Points on a hilly landscape, in no order, each with its height.
From any point a climber takes the steepest step (rise divided by distance) to one of its 3 nearest points. It stops when none of these is higher. Distance is the straight distance between rows; heights are no part of it.
(140): [  7   0 -19  11   1 -11 -11  -3 -12   7  -6   3   2   3  -1  -9   1 -10
   2   5   2]  h=458
(2166): [  2  -2 -17  23   6 -16 -16   5 -11   4 -15   3  -3   6  10  -4   7 -10
   2  11   0]  h=484
(1123): [  1  -8 -22 -11   1   4   7 -18 -12   8  10   3   3 -22  -9 -12   0   0
  -4 -10   0]  h=431
(1221): [ -4  13  16   0  13  -6   5  12  12  -6 -16 -22   3  18  -5   0  -9  16
   9  11   6]  h=263
(731): [ 10  21  15   8   2  -8  -4  12  17  -3 -12 -16  -1  18  -7  -2 -14  -5
  13  10  12]  h=323
(1480): [  4  10  19  -6   7   0   6  10  14  -7  -6 -17  -1  12  -9  -3 -12  11
   8   5   7]  h=311
(1106): [ 11  10 -11   9  -2 -10 -13   2  -3   7  -4   2   2  13  -7 -10  -6 -15
   8   2   9]  h=418
(1498): [  2   0 -17  23   6 -17 -21   7 -10   5 -16   4  -3  10   9  -5   4 -13
   5  10   2]  h=478
(1112): [ -7  -7   9 -31  24   9   0   5   8  -4   4 -15  11   0 -10   7   0  25
  -8   2  -5]  h=373
(2020): [  1 -13   5  -4 -25   9  16  -5  -3 -11  11  18  -6 -13  19   6  14  -1
 -14 -12 -18]  h=632
(1986): [  5 -13 -14   8  -6  -2   2  -3  -9   0  -5  -1  -4 -15  13  -1   9   0
 -10   6 -16]  h=369
(511): [ -1  -8 -12  24   4 -12 -10   6  -9   1 -17   0  -9  -1  18   1   8  -6
   0  13  -5]  h=518
(1037): [  8   5  12 -16   0   8   6   4   8  -1  10  -5  -4   4 -15  -7 -12   5
   6  -8  10]  h=510
(92): [  2  -7 -17  19   3 -12 -10   2 -11   4 -13  -1  -4  -3  12  -3   6  -5
  -1  10  -6]  h=506
(783): [  4  20  18   7   7  -8   0  12  18  -4 -15 -18   0  17  -6   0 -14   1
  12  11  11]  h=324
(861): [ -1 -11  11   3 -26   4  17  -4  -5 -11  11  20  -7  -7  20   6  12  -3
 -11 -13 -13]  h=608
(1695): [-12   6   0 -17  23   2  -6   9   3   2 -11 -17  17  21 -12   5   4  27
  -1   9  -5]  h=135
(1079): [ -2  -9   3  23  -9  -4   2   7  -5  -2 -11   3 -15  -5  25   8   8  -4
  -3   8 -10]  h=545
(1467): [ -6 -11  12 -38  21  13   1   8  11  -9  13 -11   8 -12 -12   8  -3  20
 -10  -3  -2]  h=435
(1804): [  2 -10  14 -35   7  17   5   7   7  -8  23   1  -3 -11 -15  -1  -7  14
  -1 -14   8]  h=528
(1468): [ -2  -8 -16 -19   1  11   9 -16 -11   8  19   7   2 -22 -16 -13  -4   1
  -2 -17   8]  h=492
(267): [  8   3 -15   0  -3  -4  -3  -8  -8   8   4   3   3   1 -11 -14  -6  -8
   2  -4   6]  h=514
(952): [  1  -6   5 -27   0  15   7   0   1  -1  24   8  -3 -10 -18  -9  -9   7
   2 -20  13]  h=544
(549): [ 14  17   3   7  -4  -7  -9   6   7   1  -3  -4   0  15 -10  -8 -12 -13
  11   4  12]  h=425
(365): [ 13  17  -3  11  -3 -12 -15   6   4   4  -6  -1   1  19  -8  -8 -10 -17
  11   5  13]  h=438
(947): [  4 -13   3   6 -20   4  11   1  -4  -7   2   9  -9 -11  20   7  12  -1
 -13  -1 -17]  h=580
(1651): [  4  -6 -22  -3  -2  -1   3 -15 -12   8   4   1   3 -15  -5 -12   1  -2
  -5  -3  -3]  h=372
(572): [  7  11 -13  20   3 -16 -25   6  -5   5 -12   3   1  17   0  -6  -2 -19
   9   7   8]  h=470
(408): [  5   0  -8 -14  -2   6   5  -8  -4   7  15   5   0  -4 -18 -15  -9   0
   4 -14  10]  h=566
(884): [ -9   0  18  35 -12  -4   1   7   2   0 -10  11 -23   2  29  15   3 -13
   5   6  -3]  h=596
(842): [ 10  28  12  20   4 -13 -16  14  21  -2 -20 -13   0  21  -4   1 -14 -15
  15  14  15]  h=398
(1818): [-13   8 -11 -26  11  30 -17   3  12  20  18 -15  29   3 -38  19   8  15
   3  -4  13]  h=13
(93): [ -7  -4  -7  33   8 -13 -17  12  -8   3 -22   0 -15   3  22   4   7  -7
   6  14  -1]  h=515
(218): [  5 -14  -1  -1 -19   8  11  -4  -2  -8   5   9  -7 -17  18   6  13   1
 -15  -3 -21]  h=558
(386): [ -2 -10 -22 -16   1  10  13 -20 -11   7  14   3   2 -35  -9  -8   2   2
 -10 -11  -2]  h=383
(1629): [ -6  -7   1  31   2  -9  -8  11  -6   0 -19   1 -17  -1  26   7   8  -6
   3  12  -6]  h=521
(1457): [ -3 -11  15 -34  17  13   1   8  11  -8  13 -10   4  -8 -12   5  -4  20
  -7  -4  -1]  h=445
(1716): [ -4  -2  13 -20  18   5   4   8  10  -7  -3 -18   5   7 -10   1  -5  23
   0   3  -2]  h=345
(2057): [  4 -13 -16 -12  -9  12  12 -16  -6  -1   8   2   0 -36   6   0  10   1
 -18  -4 -16]  h=522
(428): [  7  -1 -21   5  -1  -8  -6  -8 -11   8  -2   2   3  -2  -4 -11  -1  -7
  -1   1   1]  h=366
(1759): [ -3   9  16  -5  16  -3   5  12  12  -6 -14 -21   3  16  -6   0  -8  19
   6  10   3]  h=259
(694): [ -2 -12  16 -35  13  15   2   9  12  -9  17  -7   2 -10 -12   4  -5  19
  -7  -7   2]  h=454
(751): [ -4 -10 -20 -17   1  10  11 -20 -12   8  16   5   4 -32 -12 -10   0   3
  -7 -14   3]  h=375
(1105): [  5 -14 -10   3 -10   3   6  -4  -7  -3  -2   1  -6 -19  15   4  10   1
 -13   3 -18]  h=477
(22): [  6   0   6 -20  -1  11   6   0   2   0  17   3  -3  -1 -18 -11 -10   5
   6 -15  12]  h=592
(1632): [  5   1  17 -19   6   8   7   7  12  -6   5 -11  -2   4 -12  -4 -10  13
   6  -2   6]  h=404
(1646): [  3  -7 -18  16   2 -11  -9   0 -12   4 -11  -1  -2  -3  10  -4   7  -5
  -2   9  -5]  h=489
(875): [  1 -10   3  17 -13  -1   5   5  -5  -4  -7   5 -13  -8  24  10  10  -3
  -6   7 -13]  h=511
(145): [  6 -13 -12  -2 -10   6   8  -9  -7  -1   2   0  -3 -25  11   0  11   2
 -15   1 -19]  h=541
(592): [ 12  18  -4  16  -1 -14 -20   9   6   3 -10  -1   0  20  -5  -5  -8 -21
  12   7  14]  h=440
(528): [ 11   9  -7   0  -4  -5  -5  -2  -2   6   3   1   1  10 -13 -13  -9 -10
   7  -3  11]  h=204
(1714): [  6 -14  -9  -9 -15  11  11 -11  -4  -6   8   4  -3 -29  12   5  13   2
 -17  -4 -21]  h=588
(1582): [  2  28  16  20   8 -14 -10  13  21  -3 -24 -20   2  22  -3   3 -15  -9
  15  17  14]  h=361
(1497): [  5   1   0 -17  -2   9   6  -4  -1   3  17   5  -2  -3 -18 -13 -10   1
   5 -16  12]  h=615
(1744): [  3  -7  13 -30   3  15   5   4   7  -5  22   1  -4  -8 -17  -6  -8  11
   2 -15  10]  h=542
(743): [ 10   9  10  -8  -2   2   2   3   8  -1   5  -6  -3   9 -14 -10 -13  -1
   8  -5  10]  h=138
(329): [  1 -12   8   8 -22   4  13   1  -4  -9   6  14 -10  -7  22   8  11  -2
 -10  -5 -14]  h=586
(998): [  4 -11  -8  15  -6  -4   0   3  -8  -2  -9   0  -8  -9  20   3   9  -2
  -7   8 -14]  h=396
(74): [  6   7  18 -10   5   2   5   9  13  -5  -1 -14  -2  10 -12  -4 -12  10
   7   1   7]  h=274
(1355): [-11   2  20  32 -18  -6   5   0   2  -3  -4  20 -18   6  27  14   2 -19
   5   0   1]  h=571
(1677): [ -4 -11  13   9 -26   1  17  -5  -4 -11  10  22  -8  -3  21   6  10  -5
  -7 -13  -9]  h=609
(933): [ 10  25  11  15   1 -12 -13  12  18  -2 -15 -13  -1  21  -5   1 -14 -14
  14  13  14]  h=412
(1863): [ 10   4   2 -12  -3   6   3  -1   3   3  11   0  -1   4 -17 -12 -11  -1
   6 -10  11]  h=519
(1694): [ 10   7  -2  -8  -4   2   2  -4   0   5   9   2  -1   5 -15 -13 -10  -3
   7  -9  11]  h=481
(895): [ 13  18   3  10  -2  -9 -11   8   9   2  -5  -5  -1  19  -9  -6 -13 -14
  12   5  13]  h=430
(1688): [-13  -6  12  26 -19 -15  15 -21  -6  -7   8  29   2  -1  21   3   4 -23
   5 -10   4]  h=446
(1820): [-11  11 -13 -24  15  21 -18   1   6  15   6 -14  28  17 -30  15   9  18
   1   3   1]  h=27
(1727): [  3  -7 -19  14   1 -10  -7  -1 -13   3 -11  -1  -3  -5  10  -4   6  -5
  -3   9  -7]  h=473
(1113): [  5  -1  17 -22   5  10   5   6  10  -5  11  -7  -3   1 -15  -4 -11  12
   5  -8   6]  h=476
(1495): [  3  -7 -22  -6   0   1   4 -16 -13   8   5   2   3 -18  -6 -11   1  -2
  -6  -5  -1]  h=387
(874): [ 12   9  -4  -2  -4  -3  -1  -1  -1   6   6   1   0   8 -14 -12 -10  -9
   9  -5  11]  h=328
(1328): [-12  -1   1 -27  26   7  -5   4   4   1   0 -16  18   8 -15   9   3  27
  -9   4  -6]  h=349
(778): [-11  10 -12 -24  17  16 -18   4   5  14   2 -12  26  19 -27  13  10  21
  -1   4  -2]  h=70
(2112): [ -6  -4  14  27 -16  -3   7   6   0  -4  -6  11 -19   0  27  13   7 -10
   1   4  -6]  h=561
(775): [  0 -10 -23 -13  -2   8  11 -19 -12   8  12   3   3 -31  -7  -8   2   2
 -10  -9  -4]  h=391
(1815): [ -7   5  12 -13  19   0   3  11   8  -5 -11 -19   8  15  -8   1  -4  24
   2   9  -1]  h=242
(465): [-10  -4   6 -27  24   8  -1   6   7  -3   0 -17  14   5 -12   6   2  25
  -8   3  -6]  h=364
(1055): [  5   1 -11 -10  -3   3   4 -10  -7   7  11   5   1  -6 -15 -14  -8  -2
   3 -12   9]  h=556
(1562): [ -1  -6  -5 -24  -1  12   7  -7  -6   4  22  10  -1 -13 -20 -13  -7   4
   3 -20  13]  h=557
(187): [ -9  -5  17  21 -23  -5  14  -5  -4  -6   4  24  -9   3  23  10   4 -14
   0  -8  -2]  h=559
(1548): [-16   2  15  34 -13 -17   4 -18  -4  -2   2  30  -3   2  23   9   0 -31
  11  -3   5]  h=339
(1119): [  1  -1  17 -20  11   7   6   9  11  -8   1 -16   1   4 -10  -1  -8  19
   1   0   2]  h=368
(1181): [  4 -10 -15  13  -3  -6  -1  -1 -11   1  -9   0  -4 -10  14  -1   8  -1
  -6   8 -12]  h=322
(923): [-15  -2  12  32 -15 -18   9 -23  -5  -5   4  29   3  -1  22   6   2 -30
  10  -5   6]  h=427
(1790): [  3  -5 -19  18   4 -14 -14   2 -12   5 -13   2  -2   2   9  -5   4  -9
   0   9  -2]  h=491
(334): [  4 -13  -7 -13 -16  14  14 -12  -3  -6  12   8  -3 -33  11   7  16   2
 -21  -6 -22]  h=587
(1169): [  4  -1 -13 -12  -1   5   5 -12  -7   8  14   6   1  -8 -16 -14  -7  -2
   2 -14   9]  h=552
(2145): [ -9  -6  16  19 -23  -6  18  -7  -4  -7   7  26  -7   2  22   7   6 -14
   0 -11  -3]  h=564
(679): [-15   3  16  32 -17 -14   7 -15  -2  -3   1  29  -5   3  23  10   1 -28
   8  -3   5]  h=415
(1581): [  5 -12 -19  -5  -6   6   8 -14  -9   2   4  -1   1 -28   5  -3   8   3
 -14  -2 -15]  h=488
(1732): [-15   0  -7 -31  26  12 -11   0   3   7   6 -13  25   6 -21  14   7  23
  -9   1  -2]  h=347
(1544): [  5 -14 -10 -17 -14  15  14 -15  -3  -5  15   6  -1 -37   7   5  15   2
 -21  -8 -20]  h=560
(1367): [ -6  -5   9  31  -8  -5  -2  10  -2  -3 -13   5 -21  -3  27  12   7  -7
   1  10  -6]  h=563
(1835): [-15  -1  10  37  -5 -21  -4 -27  -4  -6  -2  30   4  -4  25   7   4 -37
  16   1   3]  h=307
(548): [ -5  -4  13 -26  19   7   3   7  11  -7   2 -16   6   2 -10   3  -3  23
  -3   1  -2]  h=389
(836): [ 11  12 -11  13   0 -13 -17   5  -3   5  -5   2   1  16  -5  -9  -5 -18
   8   4  10]  h=437
(466): [ -5 -11  13  11 -25   0  17  -5  -4  -9   8  24  -8  -1  22   6   9  -6
  -6 -11  -9]  h=622
(1507): [  4 -12 -10  11  -6  -2   1   0  -8  -1  -8  -1  -7 -13  17   3  10   0
  -8   8 -14]  h=348
(919): [  0 -10   1  20  -9  -4   2   7  -5  -3 -10   2 -14  -6  24   8   9  -2
  -4   9 -11]  h=534
(30): [  9   5 -14   0  -2  -5  -5  -7  -6   8   3   3   3   4 -10 -14  -6  -9
   3  -4   7]  h=479
(1128): [  7  15  18   0   6  -4   4  11  15  -5 -10 -18  -1  15  -8  -4 -13   3
  11   8  10]  h=319
(1189): [ -2  -7 -11  27   6 -14 -14   8 -10   1 -19   0  -9   1  18   1   7  -7
   3  12  -5]  h=516
(573): [  0  -9 -22  -9  -1   6   9 -20 -12   7   8   1   2 -27  -5  -8   3   0
  -9  -6  -5]  h=414
(1324): [  3  -3   9 -25   0  14   6   1   4  -3  20   4  -4  -6 -18 -10  -9   8
   4 -16  11]  h=565
(1255): [ -5  21  17  10  14 -10   1  15  16  -5 -25 -24   4  22  -4   2 -11   9
  11  15   9]  h=278
(1490): [ 13  14  -5   8  -4  -8 -11   3   2   4  -2   0   1  14 -10 -10  -8 -14
   9   2  11]  h=390
(155): [  2 -14 -14 -16 -10  15  12 -14  -5  -1  12   3   1 -39   5   4  12   2
 -20  -7 -19]  h=533
(927): [ 12  16  -7  16  -1 -14 -20   7   2   5  -9   0   1  18  -5  -7  -7 -19
  11   6  12]  h=444
(935): [  3 -11 -20  -9  -3   6   9 -17 -11   6   7   1   2 -31  -1  -5   5   1
 -13  -4 -10]  h=447
(1613): [  4 -13  -4  11 -12   0   5   1  -6  -4  -5   2 -10 -12  20   5  11   0
  -9   5 -16]  h=419
(1345): [ 10   6 -15   5  -2  -8  -7  -5  -7   8   0   2   3   7  -9 -12  -5 -11
   5  -1   6]  h=448
(2139): [ 12  12   6  -3  -3  -1  -1   2   6   2   4  -5  -2  11 -14  -9 -13  -5
   9  -2  12]  h=279
(1214): [-14  -1  -4 -28  26  10  -9   2   4   4   2 -14  21   8 -16  11   6  25
  -9   2  -5]  h=344
(1016): [ 12  10 -11   7  -4  -9 -12   1  -4   7  -1   2   2  13  -9 -11  -7 -14
   7   1  10]  h=392
(1281): [-13  10   3 -10  22  -1  -4  12   4   0 -16 -18  14  27  -9   5   3  27
   3  12  -3]  h=202
(392): [-14   3  -3 -25  25   7  -8   4   3   3  -3 -15  19  13 -16   8   7  25
  -6   5  -5]  h=292
(328): [ 13  24   9  13  -2 -11 -13  11  15   1 -11 -10  -1  20  -6  -3 -14 -15
  12   9  14]  h=421
(1017): [  5 -14 -16 -10  -8  11  11 -14  -6   1   8   1  -1 -32   5   0  10   2
 -16  -3 -17]  h=517
(378): [-13  10   5  -7  22  -3  -2  13   4  -1 -19 -18  12  26  -8   4   0  26
   4  11  -1]  h=211
(894): [-11   1   5 -20  24   4  -2   7   6  -1  -8 -17  15  15 -11   4   2  27
  -4   7  -5]  h=230
(1558): [  4 -15  -2 -17 -21  15  14 -11  -4  -9  16  14  -3 -29  13   7  16   2
 -22 -12 -23]  h=613
(2135): [  8   6 -16  14   1 -14 -15   1  -8   7  -8   3   1  11  -1  -9  -1 -15
   6   5   6]  h=432
(38): [  1 -13   7   0 -26   6  15  -4  -4 -12  11  19  -7 -10  20   6  13  -1
 -14 -12 -17]  h=624
(1503): [-10 -10   5 -36  26  10  -4   3   7  -2  10 -14  17  -7 -15  12   2  23
 -12   0  -4]  h=362
(1104): [ 14  14   6   1  -5  -3  -4   5   8   2   0  -6   0  13 -11  -9 -13  -9
  11   1  13]  h=405
(59): [  6 -12 -18   0  -6   2   4 -10 -10   1   0  -1  -1 -22   8  -3   8   1
 -12   1 -15]  h=469
(278): [-13   6  22  34 -15  -6   1  -2   2   0  -5  21 -19   6  28  16  -1 -24
   9   3   3]  h=463
(168): [ -2  -9  16 -31  16  12   2   8  12  -8  10 -11   4  -6 -11   2  -6  20
  -4  -4   0]  h=439
(1384): [ -2   2 -14  28  10 -18 -26   9  -9   4 -21   5  -6  12  12  -3   4 -13
   8  12   3]  h=474
(1085): [-15  -1  10  35  -8 -21   1 -27  -5  -6   0  30   4  -4  23   7   3 -35
  14  -1   4]  h=346
(1977): [-12  14   8  -1  20  -6  -1  15   7  -2 -22 -20  10  27  -6   3  -3  22
   7  14   2]  h=205
(1192): [  7   2 -19  12   2 -12 -13  -1 -12   7  -8   2   2   5   1  -9   0 -11
   2   6   3]  h=468
(1474): [ -8  -8  14  15 -25  -5  19  -8  -5  -9  11  26  -5   1  21   5   7 -10
  -3 -14  -4]  h=589
(1463): [-13  -5  -2 -34  29  11  -7   1   5   3   7 -14  22  -2 -18  14   5  23
 -13   0  -4]  h=353
(1245): [ -1  -4  18 -26  14  10   4   8  11  -8   6 -13   1  -1 -11   0  -6  20
  -1  -1   1]  h=417
(1056): [  5   5 -16  22   5 -17 -24   7  -7   6 -15   4  -2  15   4  -5   1 -17
   8   9   6]  h=475
(2016): [  8   0 -17  -1  -3  -3  -2 -10 -10   9   3   2   3  -1  -9 -13  -4  -7
   1  -4   4]  h=536
(268): [  3  -2  -4 -19  -1  10   5  -8  -4   5  19   7  -1  -8 -19 -14  -9   2
   4 -18  12]  h=590
(1559): [  7  13  18  -3   5  -3   4  10  14  -5  -7 -17  -1  14  -8  -4 -12   6
   9   6   8]  h=317
(1329): [ -4  -7  13  19 -21   0  11   3  -2  -6   0  15 -15  -1  24  10   7  -8
  -5  -2  -8]  h=554
(442): [-12  -3  16  25 -22  -9  14 -10  -4  -6   5  27  -7   3  22   9   3 -18
   2  -9   2]  h=537
(1361): [ -5  -6  -9  30   7 -15 -18  10 -10   2 -21   1 -11   3  19   1   7  -8
   5  14  -1]  h=513
(1291): [  3  -4  15 -26   6  14   5   6   9  -5  15  -3  -4  -4 -15  -5  -9  12
   2 -11   7]  h=512
(1660): [ 12  20   0  21   1 -15 -26  11   9   3 -15   0  -1  23  -3  -3  -8 -24
  14  10  14]  h=423
(1701): [-15   7 -12 -29  20  24 -15  -1   6  17  16 -12  29   5 -33  18   8  16
  -4  -4   7]  h=18
(382): [  6 -15  -4 -10 -18  13  13  -9  -3  -7  11  10  -3 -25  14   6  16   2
 -20  -8 -22]  h=594
(1822): [-14  -3  -4 -30  27  10  -7   2   4   4   5 -13  22   2 -18  13   4  24
 -10   2  -5]  h=350
(139): [  8   5  14 -14   1   7   6   5  10  -4   8  -8  -3   6 -14  -7 -13   6
   6  -5   9]  h=433
(956): [ -9   9   9  -8  20  -3   1  11   7  -3 -15 -21  10  22  -7   2  -3  24
   4  11   0]  h=222
(1584): [ -3  -8  -3  29   1 -11  -7  10  -7  -1 -17   0 -14  -3  24   6   8  -5
   1  13  -6]  h=525
(663): [  2  -4 -18 -11   0   4   5 -15 -10   9  13   5   3 -14 -14 -14  -4  -1
  -1 -13   6]  h=523
(642): [-14   5 -10 -26  23  14 -12   2   3  10   2 -14  25  15 -21  12   8  24
  -5   3  -3]  h=315
(2058): [  1  -9  17 -32  10  15   4   8  11  -8  16  -7  -1  -7 -13   0  -6  18
  -2  -9   4]  h=466
(41): [ -7  -2  16  30 -16  -4   4   6   0  -2  -7  12 -20   2  27  14   4 -12
   2   5  -3]  h=575
(1461): [  4  -6 -21   7   0  -8  -4  -8 -12   6  -5   0   1  -7   3  -8   4  -5
  -4   5  -5]  h=371
(599): [  8   2   9 -19  -1  10   6   1   5  -1  14  -1  -3   1 -17  -9 -11   5
   5 -11  10]  h=567
(611): [ 12  10   3  -4  -3  -1  -1   1   5   4   6  -3  -1  10 -14 -10 -12  -5
   9  -5  11]  h=218
(1982): [-17   2  13  36 -12 -17  -1 -20  -2  -2   0  30  -1   2  23  10   0 -35
  13  -1   5]  h=273
(309): [  5 -12 -18   4  -5   0   4  -8  -9   1  -3  -1  -2 -18  10  -2   8   0
 -10   4 -15]  h=420
(18): [ -1 -11  11  12 -23   2  13   0  -5  -8   4  17 -11  -5  23   8  10  -4
  -8  -6 -13]  h=572
(714): [-15   5 -12 -29  23  17 -15  -1   4  14  10 -12  29   7 -28  16   8  19
  -8  -2   1]  h=21
(753): [ -4   7  15 -10  16   0   5  11  11  -6 -10 -20   4  14  -7   0  -7  20
   4   9   0]  h=253
(680): [ -3  17  17   4  13  -9   4  14  15  -5 -19 -21   2  18  -5   0 -12  11
  10  13   8]  h=267
(62): [  5 -13  -7  -5 -15   9  10  -8  -5  -5   5   5  -4 -25  13   5  13   2
 -18  -3 -21]  h=581
(898): [ 13  16  10   3  -2  -3  -2   6  11   0  -3  -9  -2  14 -11  -7 -13  -7
  11   2  13]  h=388
(1950): [  9   4 -18   8  -2 -10 -10  -4  -8   8  -3   2   2   7  -5 -11  -3 -11
   3   1   5]  h=604
(1639): [ -8  17  15   5  16  -9   1  14  12  -4 -24 -22   6  24  -3   2  -8  16
   8  15   7]  h=258
(24): [  7   1   0 -16  -3   7   5  -4  -2   3  15   5  -2  -2 -18 -12 -10   1
   6 -14  12]  h=607
(643): [  3 -13 -11 -18 -14  18  14 -15  -2  -4  15   7  -1 -41   7   6  13   2
 -21  -9 -19]  h=520
(150): [  0 -10  -3  22  -5  -6  -2   7  -6  -2 -13   2 -13  -6  23   6   9  -3
  -3  10  -9]  h=532
(2120): [ 13  13   3   1  -3  -4  -4   3   5   3   1  -3   0  13 -13 -11 -13  -9
   9  -2  12]  h=363
(1394): [ -4 -11 -21 -18   1  11  14 -21 -11   7  16   5   3 -37  -9  -8   2   3
  -9 -12  -1]  h=379
(1213): [  4  10 -14  24   7 -19 -30  10  -4   5 -18   4  -2  19   6  -5   0 -20
  10   8   8]  h=462
(108): [ -4   1  13 -18  19   3   3   9   9  -6  -6 -19   7   9  -9   2  -4  23
   1   4  -2]  h=302
(142): [ -8  -2  12  35  -5  -5  -4  10   1   0 -15   6 -23   1  29  13   5 -10
   5  11  -2]  h=574
(447): [-11  -1  18  29 -20  -7   9  -3  -2  -3   1  22 -13   5  24  12   2 -18
   3  -4   1]  h=640
(172): [ 12  10  -9   4  -3  -6  -8  -1  -3   6   1   1   1  10 -12 -12  -8 -12
   6   0  11]  h=308
(364): [  5   0 -16  -6   0   1   1 -12  -9  10   7   3   2  -5 -12 -14  -5  -4
   1  -9   6]  h=549
(542): [-13   9   0 -13  23   1  -4  10   4   2 -14 -18  16  25 -11   5   4  26
   0  10  -4]  h=183
(926): [  3 -12  -4  14 -10  -1   3   2  -6  -4  -7   2 -11 -10  20   4  10   0
  -8   6 -15]  h=450
(1170): [  1 -12   6  10 -20   2  10   2  -3  -7   1  10 -12  -9  22   8  11  -1
 -10   0 -17]  h=562
(1251): [  1  -7 -18 -15   1   7   8 -17 -11   9  14   5   2 -20 -13 -14  -3   0
  -2 -14   6]  h=486
(1523): [  5   5  18 -14   6   5   6   8  12  -6   2 -13  -2   8 -11  -3 -12  12
   5   0   6]  h=316
(1816): [ -5  -6   9  27 -12  -3   4   9  -3  -4 -10   6 -20  -2  27  12   6  -6
  -1   8  -7]  h=555
(377): [-10   3  19  36 -10  -4  -1   6   3   0 -11  12 -23   3  29  16   2 -17
   7   7   0]  h=623
(978): [ -1  -6 -18 -15   1   8   9 -18 -11   9  15   7   2 -21 -14 -14  -3   1
  -3 -16   6]  h=482
(1446): [  5  -6 -21  12   1 -10  -6  -2 -12   5  -8  -1   0  -4   5  -7   4  -5
  -3   7  -4]  h=429
(2128): [-13   6  -9 -23  22  12 -14   4   2   8  -2 -13  24  18 -20  10   9  23
  -3   5  -4]  h=227
(2046): [ 12  19  -2  18   0 -13 -24  10   8   3 -11  -2  -1  21  -5  -5  -9 -21
  12   9  13]  h=434
(915): [  3 -15   1  -9 -24  10  15  -7  -3 -12  14  18  -4 -20  17   6  15   0
 -19 -14 -21]  h=639
(1115): [-13   8  -7 -20  22   8 -12   7   2   7  -6 -13  23  23 -18   8   8  24
  -2   7  -4]  h=71
(1509): [ -3  -8 -11 -23   2  13   9 -12  -9   5  24  10   1 -20 -19 -12  -5   4
   0 -20  13]  h=524
(1090): [ -5  25  17  18  13 -13  -4  15  19  -4 -27 -25   3  23  -3   3 -14   3
  14  17  12]  h=310
(424): [  1  -5  18 -29   9  13   6   8  11  -8  13  -8  -2  -5 -13  -2  -8  17
   0  -6   4]  h=480
(455): [ -7  -3  17  24 -22  -4  10   1  -2  -5   1  19 -14   3  25  11   5 -13
   0  -2  -3]  h=591
(1405): [ -1 -12 -21 -17  -4  12  14 -20 -10   4  12   3   2 -42  -3  -3   7   3
 -15  -8 -10]  h=370
(383): [-10  -2   5 -24  25   4  -1   6   6  -2  -3 -17  13   9 -11   7   1  27
  -4   5  -5]  h=334
(1992): [  9  16  -9  20   2 -16 -28  10   2   5 -13   3   0  21   0  -6  -4 -22
  11   8  12]  h=457
(484): [-12   8 -12 -26  19  20 -17   1   5  16   9 -11  28  12 -28  15  10  19
  -2   2   2]  h=26
(104): [  1 -13   5   2 -22   5  12  -1  -4  -9   5  14  -9 -11  20   8  13  -1
 -13  -6 -17]  h=603
(622): [  4  25  17  14   7 -11  -4  13  19  -3 -21 -20   0  20  -4   1 -15  -4
  14  15  13]  h=337
(1736): [-10  -7  15  17 -24  -6  19 -10  -7  -9  11  28  -4   1  21   4   6 -14
   0 -14  -2]  h=568
(1705): [ 11  13  10  -2  -3  -1   1   5  10   0   2  -8  -2  13 -13  -7 -14  -4
  11   0  10]  h=357
(1587): [  0 -10  10  14 -21   1  11   4  -4  -7   0  13 -13  -4  23  10   9  -4
  -7  -3 -13]  h=553
(1393): [-15  -1  15  29 -19 -14  12 -16  -5  -6   4  29  -2   1  22   7   2 -26
   7  -7   5]  h=485
(2121): [  6  21  17   9   5  -8  -2  11  17  -4 -16 -18  -1  18  -6  -2 -14  -2
  13  12  12]  h=327
(730): [  5  -9 -20   6  -1  -6  -2  -7 -12   5  -5  -1  -1 -12   6  -5   6  -3
  -6   5  -8]  h=335

Two climbers start at each pair of points below. Name the first point that both come to, or write -.
(753) / (1112) => (548)
(935) / (309) => (382)
(1977) / (2121) => (1582)
(1992) / (1213) => (1056)
(378) / (1328) => (548)
(1480) / (1759) => (1582)
(643) / (386) => (1544)

Where does a climber stop that starts at each point below?
(1214) => (1497)
(842) => (927)
(1221) => (927)
(1986) => (915)
(751) => (915)
(1105) => (915)
(1115) => (1497)
(894) => (1497)
